Each row is a point on a landscape with many peaks, with its height.
A climber steps from a point to the highest of its 4 nearest points, and stops where none of them is higher. Distance is the straight distance between rows; heights are no part of it.
mese: [  8  12 -17 -11  -8 -17   3 -14  11   1 -10   6 -11  -4 -20  16 -10 -20
  -6   5 -11 -18   1]  (h 369)
Tize: [  5   4 -12  28   4   6  -9  -7   4  11   2  -1  17 -11 -15  -6  39   4
 -30 -12 -27   5 -38]  (h 265)
seki: [ 12   8  17 -34 -17  19   8  25  -4 -24 -10   6 -16 -11   6 -13  -1  -5
  37   4  16  34  11]  (h 423)
Kiba: [  9   4  -1 -32  -4   9   2  22 -17 -30  -7   1  -6  35  20   4   1 -10
  29 -12  29  17  13]  (h 235)
Gobu: [  4   6 -17  18  15   2  -6  -3  -3  18  23  -3  15 -10 -18  -7  16  16
 -27  -3 -30  -7 -30]  (h 334)
kof: [ 10 -15  30  -9  -9  15  10  -8  -2 -17 -15   5  -7 -27   1   1  -2   3
  37  18   4  16   8]  (h 460)
nodi: [  6  -1  12   8 -17 -20  17  -9  19  12  -1  26  -6  -5 -20   6  -4 -10
   2   6 -10  -6  16]  (h 190)
lumez: [ -1  -3  -7 -13  27  32   0 -13 -15  14   4 -25 -19  22   7  19 -20  12
  -8  15  23  15  17]  (h 678)
tabi: [-22  31 -21  30   8  11   0 -16   7  -5   7  -1   9   9  32  -5   4  19
 -29  -9 -14 -24 -14]  (h 430)
tor: [ -2  18 -15  39   8  -5   1  -1   8 -10  20   6  15   1   0 -15  21  19
 -30  -6 -32  -2 -32]  (h 388)
rigav: [  9  15 -20  45  -8  -9  -4  -3  11 -16  15  16  27  16  48  -2  12  11
 -28 -22  -6  -3 -43]  (h 232)
Dovet: [-18   5 -14   6  24  -5  -1  -2  -6   3  24 -10  -5  -6  -4  -6  -6  21
 -30  -2 -26 -12 -15]  (h 659)
zam: [ 22   0  15 -28  -2  17   6  24  -1 -25 -11  10 -15 -12   5  -1   2   4
  36  11  15  21  14]  (h 377)
tukeg: [ 11   9   1 -34 -15   1  11  14   5 -13 -14   7  -9   1   0  14 -20 -11
  24   6   1   3  11]  (h 361)
biba: [ -4 -12  19  25 -11 -25   2 -12  22  33  -2  21  11   5 -22 -14  10  -8
 -10  -8  -9 -13   6]  (h 687)
gidam: [ 10   3  -8 -43   1  -9   3  21 -11 -25 -11  -3 -10  23  18  15 -16 -13
  27 -11  29   0  11]  (h 414)
zeku: [ -1  17 -22  33   0   0  -2   6   2 -11  17   8  23  14  35 -17  13  17
 -30 -21 -20  -8 -23]  (h 277)
zegal: [  6  -7  20 -28 -19  29 -12  17 -15 -16 -23  -9 -16 -28  11 -10  29 -13
  40   4  18  30   8]  (h 685)
Sivi: [-10 -16  22 -27 -18  21 -23   6 -15 -16 -39 -17  -8 -34  17 -13  24 -17
  41   0  39   8  13]  (h 158)
megom: [ -7   1 -22 -21   5   6  -4  -3  -5   9  14 -14   0  -6 -19  21 -17  -6
 -13  -5  -5 -22  -7]  (h 415)
dil: [  2 -27  27  42   9 -27   9  -1  16  26  14  15  17  -1 -33 -18  -7  10
  11  -3   2   4   2]  (h 655)
Buk: [  9   4   5 -14 -20 -10  13   3  14 -10  -9  14  -7  -6 -15   7 -13 -10
  19  20  -6  -5  13]  (h 192)
suge: [-11  27  -4 -17  22  25  -1  -6  -4  16  20  -7 -20  13  14   4 -19  13
 -23   8   6  12  29]  (h 686)
nup: [ -4 -13  29  32  -4 -25   5  -5  23  22  13  25  14   2 -24  -4  -9   0
   4   3   2  -1   4]  (h 584)
mak: [ -8   9 -15  30  12  -2   3   6  -3  -7  25  -1   9  -3   5 -21   8  18
 -29  -4 -32   1 -34]  (h 528)
Goza: [  9   2  -5 -39   3   6   3   9 -18 -17 -16 -14  -2  20  21  19 -22  -9
  16  -7  29   0   9]  (h 706)
defo: [-11  -1  -1  26 -14 -29 -12 -16  16  31 -10  14  16  -2 -21  -2  17 -11
 -19 -19 -12 -15  -5]  (h 623)
derab: [ 11  -4  -2 -26   1   5   3  15 -37 -26 -14  -7 -20  34  31   2  -5 -13
  24 -15  42   7   9]  (h 9)
kefo: [  6  -8  18 -31 -10  24 -14  27 -31 -12 -22 -18 -15 -12  16 -18  29 -13
  35  -9  23  26   3]  (h 542)
Dugab: [  7 -14   8 -29 -14  21 -16  32 -37   1 -30 -18 -16 -23  19 -30  41 -24
  25 -14  22  20   4]  (h 522)
logil: [  5   5 -16 -36   2   0   0   8 -12 -17  -4 -12  -7  23  10  14 -17 -16
  14  -9  18  -8  10]  (h 429)
visib: [  7  -3 -11 -31   5   2   5   3 -12  -3   3 -12  -1   6  -5  21 -22 -13
   1  -2   1 -13   0]  (h 360)
Nogak: [-34  29 -14   9  10  10  -5 -18   3   4  10 -10  -4   7  22 -12  -9  24
 -34  -3 -21 -22 -12]  (h 558)
givu: [-13   8 -26  -8  13   5   0   0 -12   8  14 -17  -2 -13 -22   3   1   4
 -23   2 -21 -20 -16]  (h 546)
bere: [  0  32 -14 -10  14  27   6   0 -17  15   6  -6 -40  34  19  14 -15   4
 -28  14  21  29  30]  (h 297)
Suze: [-15   5  -8 -14  18  17  -5  -3  -4   7  20 -20  -3  -1   0   4 -27  12
 -28   7   4  -4  -3]  (h 645)
feni: [ -9 -14   3  28 -16 -23   2 -16  22  27  -7  25   5  -2 -23  -6   4  -4
 -14  -9  -8  -7  11]  (h 606)
pofi: [  7  -3   9 -18 -13   3  10   5  18 -17 -11  16 -12 -11 -12  15 -14  -6
  26  12  -5   2  12]  (h 247)
suzo: [ 10   5  -1 -40 -14  10   5  30 -19 -24  -8   6 -15  23  22  -3  -5  -5
  28  -5  21  21  11]  (h 425)
tezo: [ -7   6 -10   8 -10 -26   4 -16  22  14 -10  22  -3   2 -20  13  -3 -18
  -3   5 -18 -16   6]  (h 411)
vilas: [ -4   6   7  33 -11 -22 -16 -18  18  26 -14   7  23  -3 -14  -7  24  -8
 -20 -15 -11 -10 -12]  (h 625)
kurop: [ 14 -18  28  -5 -14   6  15 -14   2 -12 -13   5  -9 -29 -16   0  -3   5
  34  23   3  11  24]  (h 441)
Gako: [-31  40  -8  -5  11  22  -5  -6  18   9   7  -1 -10  12  18  -1 -20  18
 -36   4 -10 -12  14]  (h 459)
tuve: [ 13   7   0  35  -5   2 -16 -12   7  13  -2   9  28 -10  -2  -7  34   9
 -33 -10 -23  20 -35]  (h 420)
devu: [  2  -7   1 -19  19  27   1 -10 -34  -2   0 -27 -13  27  10  26 -18  -7
   2   2  39   8  10]  (h 707)
Zar: [  5 -40  24  21  -2  -8  14 -12   0  -7   3   1   9 -16 -23   5  -8   4
  33  18   7   1  11]  (h 251)
nogek: [-20  13 -18  21  24   0  -3   2   7 -12  30  -5   2  10  20 -16   0  22
 -35   2 -29 -22 -10]  (h 591)
voz: [-19  17 -14  12  24  10   2  -2   9   4  22 -10   1   5  15 -13  -7  20
 -29   1 -21  -9  -7]  (h 619)
nire: [ 11   5 -16  41   8  -1  -9   8  22  -1   8  12  29   1  14 -19  18  18
 -33 -10 -23  16 -41]  (h 238)
rika: [ 12   1   6 -36  -7  14   3  38 -20 -22  -8  -5 -14  14  21 -12  16  -7
  30  -4  22  29  10]  (h 482)
Zerus: [-15 -19  23  37  -7 -29  -2  -5  25  25   8  32  16   1 -22 -12   0  -2
  -9 -12  -2   3   8]  (h 636)
koso: [  5 -45  28  27   3 -21   1   2   8  24  22   1  28  -5 -39   0  -7   2
  15   7   4  -5  -1]  (h 368)
potip: [ -4   1   1  39 -13 -12 -25 -17  12  28  -8   6  25  -9 -12  -1  34  -5
 -19 -18 -11   0 -22]  (h 618)
Laraf: [ -5   3   4  30  -8 -33   0  -7  27  29 -10  20  19   1 -16  -4  14  -7
 -14 -13 -12 -14  -1]  (h 643)
Mam: [ 10 -38  30   6  -7   1   2 -16  -3 -13  -6   0   3 -28 -12   5   0   1
  37  19  15   2  11]  (h 392)
Bav: [  7  -5  12  -2  -4  -9  15 -11  18   1 -13  17 -12 -23 -13   3 -20  -4
  22  15  -5   2  20]  (h 237)
kobuv: [ 11  15 -25  42 -17 -17  -4   4   6 -15  13  14  38  18  48  15  19  14
 -36 -22   9  -1 -55]  (h 191)
Fubol: [ -2   6 -11   1  -9 -24   2 -10  18  20 -13  10   2 -12 -21  19   1 -19
  -1   3 -16 -21  -1]  (h 483)
Bude: [ -1 -31  26  23  -1 -22   8  -4  11  13   3  15   1  -9 -22   1  -5   4
  19  15  -1  -2  11]  (h 193)
fefur: [ -6   2 -13  24  -3 -16  -7 -17   2  20 -10   5  18  -5 -22   2  24 -14
 -14 -11 -17 -20 -14]  (h 607)
virom: [-13  12  -8  25  19   1   4  -3  11 -11  23  -3   8   1   7 -20   4  28
 -27  -4 -30 -11 -18]  (h 587)
fave: [  5  -1   3 -28  -6  15   1  45 -34 -26   1 -12 -22  18  27 -26  25  -8
  30  -7  23  35   8]  (h 421)
ren: [ 11 -33  21  15  -4 -10  12  -9  10  -3  -1   4   2 -15 -18  -2 -13   7
  27  20  11   7  22]  (h 302)
mesan: [ 16 -44  25  30  -2 -24  13  -6   2  13  11   7  15  -4 -27  -5  -2  10
  14   8  -1  -1   9]  (h 349)
kozu: [-12   4 -20 -11  20   6  -2  -6  -5   4  19 -25  -3   3  -8  10 -25  15
 -18  11  -9 -10  -2]  (h 500)
gaf: [  3  -6 -23  -3   9  -9  -7 -10  -8  11   3  -7   6 -12 -32  16   0  -4
 -14   6 -17 -25 -20]  (h 449)
Bito: [ -8  30  -1 -13  24  27   5   1  -9  26   2  -2 -29  19  23   7 -21   7
 -36  20  16  22  28]  (h 474)
zovat: [ 13  14  -1 -41 -11   2  14  25   7 -22  -9   1  -7  11   7   4  -9  -7
  29   5   9  11  12]  (h 381)
Neman: [  3 -11  18 -35 -28  11 -24  28 -28   0 -33 -19 -10 -23  23 -22  45 -26
  28 -19  34  11  10]  (h 490)
Vusi: [-10   9 -18  17  13   1   2  -1   1  -3  22 -16   8  -4  -4 -14   8  20
 -28  -7 -40  -9 -28]  (h 583)
Fik: [ -3  -8  -4 -19  12  10  -2  -5 -27 -12 -11 -20 -13  31  24  24 -13 -10
   9  -1  38   8   7]  (h 499)
Volek: [  5 -24  29 -17 -11  13 -10 -15 -11 -18 -16 -19  -4 -34  12  -5   4  -7
  44   9  18  12  16]  (h 450)
suv: [-15  -1  -8 -22  23  16  -2  -3 -15   7  11 -29 -10  15   2  16 -29   3
 -10  11  16  -2   5]  (h 517)
gev: [ -1 -14  16  23  -8 -21  23  -4  23   9  -2  24  -3  -4 -23  -1 -14   2
   7  12  -7  -4  23]  (h 74)
vovu: [ -2  12 -19   9  -3 -13  -3 -18   6  21   0   5   4  -7 -21   7   9 -12
 -16  -3 -20 -28 -10]  (h 565)
mun: [  2 -13  30 -21 -10  15  -7 -11 -13 -22 -19 -14  -1 -32   3   3   9  -6
  34  15  14  17  13]  (h 484)
bufal: [ -8  27 -24  31   7   5  -4 -13   7 -18  13   5  18  13  37 -17  13  18
 -30 -12 -29 -24 -24]  (h 328)
Giku: [  5   6  -7 -27 -11 -12   3   1  12   6  -6   4  -8   5 -12  18 -18 -18
   2   0  -7  -9   4]  (h 308)
Bur: [ -2  -5 -16 -14  23  13 -10  -2 -11  -1  13 -22  -4   5 -12  20 -35   4
  -9   4   0 -15  -2]  (h 356)
vuzet: [ 20  13 -12 -38  -1  -2   2  12   4 -21  -7   9 -13  16  -3  12 -21 -14
  22   9   9  -9   8]  (h 379)

Where does a climber stop that starts at each point below?
Giku -> biba
nire -> Dovet
Buk -> rika
Zar -> zegal
ren -> zegal
tezo -> biba
Fubol -> biba
tuve -> biba
